Each row is a point on a tangle of strands that fork, close into loops and nearly touch. The rows are in no order.
In the rows, 128 means zero.
Points whose rows are less than 120 apart are linked; no others are. Some points are linked to none.
J_585: 133 86 118 182 134 170 182 101 94 128 192 148 98 117 87 85 65 111 52 183
 178 66 137 142 86 140 126
J_467: 119 68 165 161 134 135 234 113 180 157 94 100 85 148 94 93 128 136 124
 177 177 69 86 139 74 85 147
J_176: 161 162 79 96 75 162 143 118 62 102 169 115 117 70 144 136 120 96 119 91
 116 146 175 128 146 157 102
J_875: 168 152 126 54 145 128 97 98 127 103 116 136 92 95 125 99 118 86 178 105
 119 172 168 138 117 144 104
J_402: 152 158 121 141 127 125 159 167 101 155 158 164 141 157 160 132 98 131
 111 158 114 127 172 158 116 166 122
J_399: 79 146 174 136 114 138 80 131 139 70 147 87 103 152 91 166 194 126 86 54
 179 118 50 155 143 124 192
J_712: 116 165 128 116 103 171 110 108 86 91 172 99 105 81 130 139 146 84 123
 63 154 165 119 180 144 168 154
J_10: 170 158 97 136 162 144 157 173 101 141 218 183 127 125 154 95 61 128 55
 192 110 132 172 120 103 156 93
J_760: 105 131 172 117 108 137 129 123 166 82 135 72 68 174 86 164 209 152 80
 70 180 78 71 133 108 116 184
J_893: 125 118 169 167 145 124 111 70 204 138 120 112 83 135 107 110 158 100
 151 120 148 176 100 172 78 160 171
J_163: 86 102 115 161 135 157 199 141 74 119 132 145 138 116 94 102 112 101 110
 142 202 49 111 150 142 111 122
J_984: 191 112 64 95 95 196 170 139 95 136 153 124 148 60 144 169 103 95 107
 108 113 167 173 117 143 149 93
J_822: 75 154 110 155 107 106 125 122 122 101 119 107 159 110 123 139 164 124
 136 105 155 103 93 112 178 90 142
J_387: 130 166 162 105 153 93 50 118 119 88 111 90 126 103 151 144 147 137 177
 73 115 159 124 163 109 137 157
J_384: 125 98 116 91 182 100 154 171 125 157 85 183 141 171 130 65 96 134 146
 168 140 85 170 116 131 104 83
J_286: 112 110 100 154 126 177 177 128 50 111 177 144 120 119 101 96 86 102 68
 155 192 41 123 146 113 146 122
J_710: 132 128 142 81 177 118 144 186 113 154 140 191 135 182 166 63 68 126 117
 174 125 88 186 101 129 129 96
J_680: 89 162 127 168 138 124 179 185 93 152 188 151 189 166 166 140 90 142 80
 156 149 89 152 145 158 124 125
J_439: 165 176 138 91 152 132 119 182 83 121 198 186 108 185 168 105 86 138 95
 148 85 104 166 107 101 182 116
J_74: 99 129 95 152 145 107 124 70 146 135 67 77 145 95 184 124 126 170 92 141
 141 106 61 37 204 70 159
J_771: 141 75 131 109 205 104 141 100 172 113 81 114 97 61 134 50 164 94 155
 102 175 163 112 174 137 118 139
J_776: 160 163 131 67 109 110 107 184 70 122 166 161 127 172 155 124 101 147
 123 125 63 79 172 95 133 154 117
J_797: 121 88 140 126 127 167 174 100 190 120 115 112 72 66 94 73 145 70 105
 101 210 123 59 169 105 128 160
J_223: 113 111 139 129 188 101 144 161 151 182 41 116 152 113 159 123 169 159
 184 133 118 216 156 126 132 106 132
J_348: 98 126 111 180 100 138 169 170 144 184 103 101 214 127 155 175 116 160
 124 144 98 157 130 115 176 123 118
J_509: 106 128 126 127 128 123 117 140 135 105 136 83 139 56 139 92 142 89 141
 54 156 172 100 185 175 147 187
J_917: 101 103 150 150 115 162 177 116 150 130 123 100 86 162 93 126 166 128 91
 128 196 71 91 159 92 125 166
J_949: 112 111 131 71 161 75 88 207 127 141 87 152 152 198 159 120 143 193 170
 148 65 114 161 72 146 99 132
J_173: 116 85 107 71 128 129 90 171 160 139 83 134 196 159 137 151 84 172 133
 168 58 115 119 33 179 117 77
J_41: 146 90 143 145 122 152 157 59 177 113 134 126 68 103 94 83 140 75 112
 117 196 115 100 155 84 134 138
J_820: 150 112 119 84 175 110 108 79 165 99 93 124 93 84 124 73 141 74 165 114
 153 167 139 156 122 131 115
J_121: 136 130 167 128 129 123 122 71 187 106 135 71 56 170 101 137 190 135 114
 82 152 108 94 146 70 121 191
J_313: 100 139 121 152 118 147 157 132 105 126 121 119 131 105 132 110 156 96
 124 122 185 122 132 167 134 136 141
J_641: 117 110 116 42 156 99 90 175 123 125 80 152 133 151 126 104 142 166 184
 140 93 111 167 81 138 93 120
J_623: 110 188 131 145 102 93 58 81 132 115 126 69 153 106 151 177 128 149 108
 131 91 136 57 92 176 77 185
J_545: 128 148 112 101 127 87 51 99 140 122 82 92 153 122 157 160 116 178 132
 155 62 115 116 38 175 75 125
J_733: 101 182 86 130 84 88 103 121 115 115 117 117 180 158 139 159 87 154 113
 153 84 63 116 86 188 88 118
J_514: 152 104 94 108 91 165 162 139 122 141 129 99 178 82 141 175 108 103 129
 102 112 149 155 113 161 143 79
J_983: 125 121 112 68 159 52 60 88 133 86 105 123 128 94 121 120 156 154 152
 108 118 101 118 60 184 54 105
J_3: 149 134 145 130 181 127 152 176 126 165 192 209 121 156 164 74 58 117 80
 205 127 121 175 112 94 131 90
J_139: 152 154 134 85 118 98 70 110 131 92 139 73 156 73 141 160 122 136 170 74
 92 160 127 134 153 109 132
J_149: 124 93 139 212 81 179 154 85 153 155 213 151 76 153 50 123 125 139 59
 161 172 155 128 155 85 141 162
J_472: 128 88 111 78 169 119 137 137 138 165 76 185 119 146 120 61 112 112 171
 193 136 150 169 124 113 108 89
J_323: 116 116 163 176 177 104 114 98 187 146 74 121 104 127 126 91 176 110 171
 136 143 175 114 171 94 138 149
J_144: 130 188 118 127 60 134 63 85 121 110 138 51 167 119 145 200 97 135 115
 113 86 148 68 105 169 106 147
J_482: 153 97 151 142 102 132 169 40 199 130 146 126 66 144 68 105 156 111 137
 120 164 119 125 133 68 112 133
J_849: 191 94 136 52 147 141 94 163 157 127 99 85 159 81 152 188 105 134 181 68
 91 214 129 127 106 130 117
J_340: 154 159 97 137 49 160 124 120 105 112 168 90 172 96 139 227 102 124 107
 93 72 143 108 103 161 141 106
J_528: 111 160 99 144 58 140 139 144 89 119 166 106 175 114 138 182 122 132 111
 111 106 122 141 123 177 138 127
J_779: 133 87 161 166 139 99 203 99 199 160 112 152 97 194 90 88 115 154 122
 181 148 80 123 135 65 92 124
J_744: 146 120 154 134 128 110 149 63 201 122 114 105 62 173 89 112 181 133 143
 117 137 102 119 131 56 119 160
J_132: 142 91 132 103 150 125 144 161 157 179 113 211 114 166 121 73 110 124
 179 202 105 205 167 122 112 125 97
J_625: 170 119 106 144 112 177 191 143 117 181 126 114 161 71 149 166 120 96
 140 125 121 217 152 158 136 161 128
J_938: 96 87 118 139 170 83 124 121 154 140 76 112 174 76 152 119 163 166 158
 106 131 153 123 72 195 69 119
J_248: 142 153 104 171 93 193 181 154 77 166 158 118 141 93 146 158 123 102 106
 134 147 197 141 185 137 169 156
J_810: 102 151 139 144 146 50 61 100 142 107 114 100 146 99 149 152 163 159 148
 117 109 132 79 94 180 79 172
J_774: 112 141 125 105 131 84 127 196 118 151 109 156 175 173 152 128 117 169
 141 144 84 96 170 109 160 114 113
J_899: 114 119 156 166 196 100 130 134 161 181 34 144 123 132 151 97 171 130
 180 151 138 203 141 153 104 123 132
J_360: 147 118 138 173 122 147 140 96 128 149 169 194 106 114 97 107 121 113
 137 171 115 165 156 161 93 178 88
J_588: 77 132 149 193 140 151 168 177 83 157 185 151 163 188 139 131 117 130 64
 155 183 97 131 175 144 140 145
J_693: 109 127 126 137 158 98 127 126 120 101 95 117 108 144 124 121 182 135
 144 116 154 56 116 138 117 112 122
J_425: 125 149 119 109 110 124 105 112 104 100 150 82 152 69 137 137 134 97 153
 61 129 165 120 164 162 137 140
J_957: 149 170 144 97 126 124 77 117 96 117 152 160 72 197 122 122 110 143 120
 135 78 77 169 129 75 195 110
J_215: 96 84 131 158 160 134 207 143 106 144 101 149 150 143 118 66 93 109 119
 165 182 51 122 157 120 107 103
J_157: 74 160 80 169 117 102 125 103 135 105 105 107 152 112 139 136 132 148
 102 152 141 87 59 66 199 64 160
J_373: 104 103 128 134 181 101 148 128 147 103 85 109 123 97 128 97 196 134 152
 104 175 90 96 126 148 89 115
J_380: 110 121 124 162 104 214 134 75 118 126 176 120 52 128 79 125 137 98 57
 106 197 144 120 148 92 176 162
J_574: 108 154 105 157 76 198 143 135 71 124 181 120 130 78 127 143 142 89 93
 108 176 167 130 172 148 174 159
J_435: 111 85 141 176 161 131 194 123 150 160 76 132 122 143 122 77 135 121 126
 164 182 87 96 155 93 104 121
J_454: 119 143 87 163 109 209 145 100 74 114 184 130 80 88 105 119 127 94 73
 129 186 135 139 157 114 172 132
J_235: 140 74 103 38 115 140 125 195 147 137 120 137 184 150 129 151 93 150 145
 144 70 115 148 57 163 124 84
J_406: 104 92 140 157 154 153 186 123 160 144 77 121 109 89 116 70 162 88 128
 124 210 112 80 163 105 109 133
J_601: 113 102 138 187 77 208 165 90 145 136 179 143 51 132 49 127 124 113 51
 134 211 135 106 135 83 132 177
J_229: 174 120 115 119 82 159 107 134 127 109 116 115 181 102 128 228 86 108
 129 89 60 145 94 91 147 145 75
J_483: 208 149 122 85 111 153 119 145 93 135 128 179 93 125 142 151 101 122 171
 124 67 197 164 113 82 164 128
J_131: 117 146 141 154 98 136 124 157 136 138 115 75 182 106 162 205 141 143
 150 102 94 186 112 139 139 122 141
J_603: 95 83 131 157 188 82 164 138 133 142 64 128 157 83 143 104 188 161 157
 121 170 141 114 101 164 67 114
J_549: 188 129 133 43 86 140 65 158 114 100 126 101 157 118 128 202 97 143 173
 81 49 136 110 76 112 122 97
J_561: 198 137 122 79 104 162 135 165 112 140 115 131 136 114 146 191 103 115
 163 94 70 183 162 119 104 143 125
J_189: 178 114 142 24 130 145 69 178 140 119 100 100 150 116 143 180 123 156
 204 90 63 178 131 82 102 114 120
J_338: 102 128 138 160 138 106 137 159 146 170 87 92 184 103 155 158 171 158
 173 110 113 187 140 132 147 109 147
J_432: 134 145 122 105 144 122 133 150 121 142 78 144 139 130 153 115 138 118
 168 145 110 152 168 139 119 133 117
J_311: 130 93 137 128 171 112 119 117 170 102 102 105 101 66 125 70 146 97 148
 75 165 177 82 200 136 158 180
J_327: 140 151 120 107 124 123 113 116 70 97 172 156 88 170 123 116 109 140 92
 127 130 49 175 134 102 178 93
J_143: 95 153 170 153 149 66 46 108 124 96 134 82 130 112 125 163 175 165 134
 90 119 139 41 151 161 105 204
J_640: 115 172 122 100 106 76 74 133 96 87 125 138 134 161 124 133 153 143 139
 115 103 53 135 109 145 109 108
J_199: 174 143 116 83 81 141 59 111 130 95 131 75 177 92 136 207 82 118 141 94
 50 141 77 75 136 127 86
J_195: 109 155 168 134 145 103 71 116 122 88 124 75 113 134 128 142 186 125 136
 63 139 123 104 172 103 139 169
J_151: 60 145 161 166 124 116 77 149 145 88 133 98 134 118 111 163 192 140 119
 77 151 154 44 158 155 121 206
J_852: 138 159 111 65 82 103 91 153 79 97 138 141 145 135 133 139 116 146 152
 101 82 81 171 99 155 117 94
J_666: 118 115 163 199 127 125 144 96 177 170 119 138 96 210 100 123 152 133
 129 154 135 129 129 170 72 156 160
J_752: 129 112 106 68 108 126 75 122 156 106 83 107 178 112 132 160 107 158 144
 141 66 122 133 48 174 85 86
J_395: 189 167 142 100 127 141 99 158 88 126 177 197 74 183 150 122 89 145 133
 148 58 132 153 115 83 195 116
J_110: 86 158 108 147 121 93 130 126 109 90 117 129 149 155 128 129 159 141 121
 133 148 48 102 109 156 99 119
J_894: 113 140 170 163 143 135 97 103 151 118 119 95 98 139 132 133 180 112 125
 83 145 163 87 185 99 165 189
J_823: 155 151 129 122 111 142 146 147 125 143 116 101 150 89 162 175 130 109
 162 96 100 197 154 153 120 139 135
J_272: 140 166 73 121 99 153 138 125 39 111 188 131 125 106 138 134 117 112 93
 110 140 93 178 143 154 161 108
J_107: 143 77 170 148 143 98 149 94 196 163 114 185 108 177 82 78 122 131 151
 175 133 117 154 136 66 119 81
J_596: 88 170 95 159 77 113 141 137 110 123 148 124 196 154 151 171 96 142 102
 138 113 88 120 107 198 119 126
J_228: 95 111 97 152 141 106 113 101 165 131 72 87 169 99 157 146 118 164 124
 140 109 148 99 47 206 80 119
J_397: 110 169 112 112 118 59 63 109 110 103 105 123 157 155 134 138 137 172
 139 146 79 73 115 66 177 74 124
J_300: 179 166 135 96 124 139 93 101 102 107 150 162 63 118 120 116 118 113 166
 127 88 178 159 128 78 183 97
J_716: 127 100 123 73 141 127 153 219 145 177 131 145 179 172 155 131 89 152
 137 146 92 125 164 82 166 118 105
J_325: 137 124 150 185 106 141 136 79 154 153 149 157 93 161 83 115 129 116 122
 154 136 143 144 167 71 171 123
J_88: 167 107 150 144 124 133 144 138 143 168 144 219 111 129 105 103 113 116
 169 188 97 204 160 155 103 159 78
J_581: 119 114 126 216 119 182 158 119 107 139 207 151 94 164 88 125 99 134 40
 181 156 145 133 171 88 178 153
J_757: 129 119 156 156 154 95 137 113 170 166 86 170 108 190 120 95 144 132 152
 173 124 124 153 154 73 153 127
J_489: 122 160 94 108 107 123 124 140 46 93 170 153 133 151 130 126 105 130 96
 121 131 42 162 129 145 145 87
J_214: 136 71 146 179 139 132 187 97 136 147 175 178 98 143 92 78 70 99 86 187
 163 76 146 154 80 124 97
J_558: 129 112 117 28 160 82 64 140 125 96 89 131 119 105 126 113 157 136 186
 108 110 122 169 72 153 75 108
J_264: 103 145 133 191 127 161 156 150 94 151 182 151 123 184 134 147 112 126
 61 163 164 128 143 177 115 181 154
J_933: 146 98 142 150 151 133 154 126 132 157 159 208 121 151 124 79 68 107 99
 198 139 108 167 147 99 138 86

How many points has the smallest loop of links through each point below? Write 0 if it is on no loop.
J_384 => 20
J_938 => 9
J_823 => 14
J_387 => 16
J_528 => 0

A fork is a point with three links, a tip a point with one. Leave the first point through the second and follow the links. Name the first fork or tip that comes.
J_710, J_384 => J_435
J_776, J_439 => J_514
J_545, J_752 => J_983
J_561, J_483 => J_425
J_822, J_157 => J_110
